Each row is a point on a tangle of strands that fork, close into loops and nearly touch. The rows are in no order.
Two points are linked if the straight distance between their rows is under 77.5. Some points are linked to none.
Bubu: [ 29   8  12  -1 -37 -21 -26 -21  -4   5  31  -3 -18   5  23  15 -12 -39
  33  41  -2 -42]
lod: [ -4   9  57  13  16  16 -11 -15  -7  12  -9   3  14   9   9   9  -1  -6
  10  30 -23 -25]
dipe: [  5  22  35  16   2  14 -16  -5  -9  -7 -11   1   0  29  -6   3 -31 -12
   9  18 -25   6]
menuk: [-10   9  -1  20 -11 -20   4 -11   1  -7   2  -6  39   5   7  -2  -5   5
  -7  30   6  18]
Segat: [  6   2  21  22 -22 -31 -11  -9  11 -12  -2  25   8   1  -8  12 -11 -10
   5  37   9   2]
puni: [  8  10  27   0  35   1  16  30 -35  -8  20  -2 -12 -27  -9 -19  30 -12
   0   9 -18 -28]
siv: [ 21  -2 -21  -3  13  11   0  17  -8 -11 -25  17  17  23  -7  -3 -33  33
 -32 -30 -18  17]
pako: [  0 -17   9   9 -42   7  -7  21   6 -11 -28  -1 -21   7 -12 -33 -17  15
  -5   7  17 -12]
popu: [ -5  19  21 -16  -4  16  19  19   8   0   1 -22 -25 -14  26 -12 -18 -16
  31  56  -1  11]
zaz: [ 12 -10 -19  17 -45 -18   1   3  19   4 -28   3   9   4 -13 -28   5  17
  -8  -7  -4   2]
buzoz: [-16  17  -3  -8  48  15  23   5 -18  -9  23 -32  19   4 -19   1  41  20
 -25 -18  -9  34]
reron: [ 26  12  69  -1 -19  -8 -37  21  28   9  11  27 -44 -18  10  17 -16  -4
  54  27  -3   1]
nivo: [-28  23  37 -32  26   1  13  18  -9 -13   0  13 -12 -29   0   7   4  -6
  36  27  13 -20]
nali: [ 29 -35 -53   9 -34   5 -15 -40  12  15 -11  13  15  25   9  -8  -6  18
  -2 -40  -5 -10]
fivel: [ 24  -3 -30 -12 -71   6 -17 -21  -9  20  -4 -19  -1  41   4 -24  -1 -17
  -3   4  -3 -37]
vimid: [  8 -15 -25 -11 -27   8   7 -20  -2   5 -30  18   7   4  26 -13 -21 -16
   3  22   8  19]
vifo: [  0  -6 -14   0   1  -9  -4   0   8 -11 -17  -2   6  30  12   6   7  25
 -20 -33 -22 -36]
Zav: [ 27 -21 -22   5   4 -14   6   6  -1  -4  15  -1  12  43   2 -10  -6  -7
 -19   3   0  18]
Dut: [ -6  -9  40 -20 -73   2 -31  -6 -10  21 -15 -14 -23 -11  34   7   9  -5
  25  18  23 -24]
rinur: [-18  15  52  16 -20 -19 -26  13   7   4  -2  -3 -19 -19   7  -2  11   2
  27   2 -22  -3]
kiduf: [-15  11 -43   7  33  -1  -4  19   5  -5  17  14  16 -23  -5 -13  22  12
 -11 -43   4   3]
Ribom: [-20   7 -30 -17  40   9  52 -24   5  -7  27   5  42  -1 -16  10  27  30
   1 -20  14   6]
duku: [  0  -2 -52 -19  34   8  24  -2 -12   4   6 -30   6 -14   1  13 -20  -1
 -21 -24  12  13]
pezer: [-18  13 -19 -28  66  39  43  -5 -11 -12  17  -1  19  18 -34   2  31  29
 -17  -7   9  17]
Koz: [-15   6  -8  -7  24 -16  24  -3 -16 -27 -17   8  27   3  11  11   6  44
 -16 -21 -13 -23]
Nudag: [ 16 -12  -7  18  -9 -13 -35  18  40  14   7  30 -28 -17   8 -15  13 -35
  16  17   0 -20]
Zavuz: [-40  11  26  -8  -9   6  23   1  24  -4 -15  15   7   9  16   6  19  15
   4  12  12 -19]
tagas: [ 35 -19 -50  -5 -72   8 -17 -35  12  28 -21  11  24  35   2 -18  -4   2
 -15  -8   0 -24]
Mola: [ -3   0  36  16  -9  29 -13  -3   3  16  21 -16 -27  11  -5  16  -7 -26
   7 -21  10 -38]
Nabi: [-11  19   7  17  -6  10 -14  -6   8  -4 -24   5  33  31  11 -12 -18  13
  -8  19 -18   1]
totif: [-15  14 -14  15  32   3   4  -5   2  -4  15 -43  14   5   1  -3  16  17
 -19 -18 -32  11]
ruz: [ 21   1  -8  24 -21  -8   4   7  18  20  27   9  -1 -16  10 -13   1 -44
   7  -5  -6 -32]
Pud: [  2   3 -33   9  35 -10  -8   8  16   6  22  32  42  13 -11  -6   6  14
 -17 -39  -8  32]
mulo: [ -4  11 -18 -14  35  -8  30  30  -2 -18  40   8 -16  12 -31   0  20  -8
  -5 -28  14  -2]
nalo: [ 16 -13 -58   0 -10   9  -6 -30  15  11  -7   4  34   5  -8  -2 -42  27
  -6 -54   8   3]
zuvag: [-10  17   9 -15  46  -8  31  20 -35  -4  15 -15  18 -10 -17 -14  39   9
  -9  -4 -29  -1]
fibes: [  2 -29 -21  -9  44   9  19  -2 -15   6 -18  -5  17  -6 -49 -29   9  12
 -16 -18   2   6]
mevim: [ 13  -5 -41 -22  63   7   1  12 -21   2   1   5  30 -16 -35 -16   7  32
 -24 -29 -14  29]
zula: [-23  15 -10  -7  16 -28   5  -8 -24 -26  16  -3  -3  -5 -12  27 -16  -5
  -2 -12  31  17]
Tis: [-17  12  15  19   0  -2  -7   3  -6   8  -1   6   4 -25  23  -9  17  -3
   8 -19 -17  -6]
mep: [ 17 -15   3  -6  24  -5  26  25 -19  -4  17   2 -16   4 -11  -9   9 -23
  -4 -11   4 -17]
fatuk: [-15   2  -8  28 -33  -3  -7 -27  27  -3  12  22   3  11  14  14   5  -6
  10 -20  15  14]
tebag: [  6  26   7  17  18  24   6  34 -13 -16   4  10  10  13 -14  -8  -9  17
 -29 -20 -19  17]
Zage: [ -4  16  81   2 -14 -10 -18  25   4  -8  15  11 -45 -23 -11  11   7  17
  45  12   1  11]
dud: [-23   5 -40  -9  27 -35  -2 -18   7 -12   0   3  23  -5 -12  28 -10   1
  -3 -11   7  31]
Geza: [-11 -19   7   5  17  -8 -10  18   0  13   4 -15   4  -3 -30  11  12 -16
 -26  31  28  12]
sitor: [  8   0  39  11 -12  11 -21  -5  -1  25  28 -26 -16  25   3  35 -14 -40
  -3  22  11  -5]
Lega: [-15  -8  46 -23 -36 -17 -12 -10  -3   3  -9 -22 -33 -11  -3   4 -10  -6
  41  16  22 -17]
petup: [ 12   4  61  24 -16 -24 -16  -8  13   7  15   9 -10 -10 -17  34 -14 -11
  26  34   1 -23]
Dis: [ -6  -3  19 -11 -13   0 -25 -14   0   8 -33   0 -31 -13   0  24 -30 -18
  18  20   6 -12]
kubis: [-23  15  53 -24   4   9 -27  12  -5  17 -14  -5 -29 -15  18  43 -11 -12
  12  22  14  -4]
rugam: [ 45 -16 -10   2 -49   6 -11  -3   5   9   4  -3 -16  15  37  23   1 -21
 -16  49  -7 -20]
notu: [ 12   1  48   2  13 -21   6  23  10   0  16 -12 -25 -20 -38  22 -10 -15
   5  29  -1 -15]
sofu: [ -3  -8   4  -4  -4 -13   1 -34  -9  -2  -9 -19  10  51  -3   6  -9   3
   3 -10 -18 -25]
Leko: [-37   3   4  -4  26  15  37 -14  14  -6  -5  26  22  -8  -9  14  37  10
  -3 -10  14  -2]
damar: [-10  20 -12  31  21   8   9   5   9 -15  16 -15  -3 -30   7  -2  15  13
  -9 -16 -12 -15]
Bagep: [ -3  -6   8   5 -11  14  12 -27  -4  20  -1  -1   0  24  -1  20 -13 -20
  -6 -28   7 -22]
zes: [ 10  -4 -32   5 -28 -24  14   0   6   7 -17 -45  14 -14   1 -19  -6  24
 -18 -12  -5   3]
temad: [-16 -23 -13  15  14  -5  -3  10  34   4   6   3  -7  -4 -13 -11  32  -7
  -8  10  11  22]
matud: [-22 -18  15  -1  17   4  -8  14 -17 -21   2  -8 -24  -2 -17   9  28  13
 -17 -31  14  10]
zosoz: [ -2  23   9  19 -38  11 -31 -22 -23 -26   3  -2  -5   5  34  -9 -29   2
  23  26   1  -2]
Fepif: [-16  22  28   5  22   9  -4  43  -4 -20   8   9 -19  -7 -31   1  25   9
 -13 -13  -5  13]
pemi: [  2 -21 -28  15   9  -8  -6   4  18   9  10 -14  -6 -12  25  -3  23  -9
  -7  -4 -14  48]
Fal: [ 26  -6  -4  -4 -36 -17  23  -8 -12  15 -25 -30   6  -9  -6  -8 -28  -8
 -13  14  -1 -15]
fisik: [-31  21  25 -37  14  -1  22  -5  -3   0 -32  29   5  -2   9  -1   3  -8
  25   8  -3  -2]
vugol: [ 27 -26 -41  -4  28 -15   6   3 -16  -4   4  -8  22 -13   3 -19   1  40
 -20 -33 -15  34]
kize: [  7   4 -15  -1 -48   5 -31 -22 -20  -3 -13  16  13   0  44   0 -14 -13
   5  39   8   5]
zefab: [ 13 -14 -40  -8  11   6   2  -5 -10  -3 -41  18  26   0   3 -20 -28  19
  -8  -4   3  17]
kezom: [ -4   0 -35 -17  35   0  33  12  22 -19  27  23  -7   8 -28  28  19  19
 -19 -48  16  18]
rezo: [  8   9  10  -2   5   1   4  22  20  14  -3  -6 -41 -45  20   3 -10 -30
  14  23  -8  18]
fuz: [  3   0  -8   4  -7  -5  -8 -17  12   4  -7 -13 -22 -22  32  11  -6 -20
   9  16 -25  39]
duno: [  8  -6  28 -14 -32  13   0  32  -3   5 -10 -16 -28   0   7 -26 -22 -12
  10  39  20   3]
Sinen: [  9   2 -46   3  -9  11  15  -7  10   1   6   0   1  -1   6   2 -36  -7
 -11 -30  22  10]
Paf: [-10  18   2  -3  10  -8  24   3  -2   4 -14   9   7 -34  -4 -12  19   0
   4 -13 -23  33]
nefel: [ 28 -14  28   9 -26  18 -35  12  13  29  16  -7 -22  31  26  18   7 -26
 -11  43  -2   4]
patez: [-21   6 -24 -18  16   3  18  -6 -27  -9   5 -22   1 -39 -16   4  -4  -4
  -2 -13  34  27]
tepe: [-32  -8  26 -10  42   5 -10  -9 -39 -23  -7 -10  -9 -10 -34  -8  31  11
   5  -6   8  -1]
vog: [ 21 -13 -44  -6   1  -8   2 -10  17  12  -5  22  36  36  23 -15   6  16
 -10 -23 -21 -21]
Vidi: [ 23   0 -11   0 -41  -8 -18 -15  -7  14  17   0   7  17  10 -20  -1 -43
  15  13   3 -46]
tek: [-22 -18   4   1  28  11   9 -16 -14   0 -28 -10   6 -17 -25 -35   9   2
  10  12   5  -4]
sar: [ -6 -15 -45 -17  34  10  21   3   4 -29   9  21  37  12   5  10  -5  66
 -18 -25  16  16]
ket: [ 28 -27  -5  16   6   6   0  21  16   4 -10  25 -40 -17   3 -15 -11 -34
  11   6  -7  12]
vodi: [ -1   5  34   3 -57  32 -32 -15  -3  -4 -11   0 -25  12  39   9 -11   9
  15  18   0 -16]

A tip is a point with one link. Name the tips that can be reached along the links from each point below, in the order of the rows.
mulo -> reron, nivo, Pud, kezom, Paf
Segat -> lod, notu
matud -> kubis, vugol

Name the points in between on the shortest way along the links from the first point to the second, in order.
Dut; matud -> vodi, zosoz, kize, vimid, zefab, siv, tebag, Fepif
patez; fuz -> duku, Sinen, nalo, nali, tagas, fivel, Vidi, ruz, Nudag, ket, rezo
Zavuz; Zage -> Leko, Ribom, pezer, buzoz, totif, damar, Tis, rinur
fivel; rugam -> tagas, nali, vog, vifo, sofu, Bagep, Mola, sitor, nefel
kezom; nivo -> mulo, mep, puni, zuvag, buzoz, pezer, Ribom, Leko, Zavuz, fisik
Bubu; zes -> Vidi, ruz, Nudag, ket, rezo, popu, duno, pako, zaz
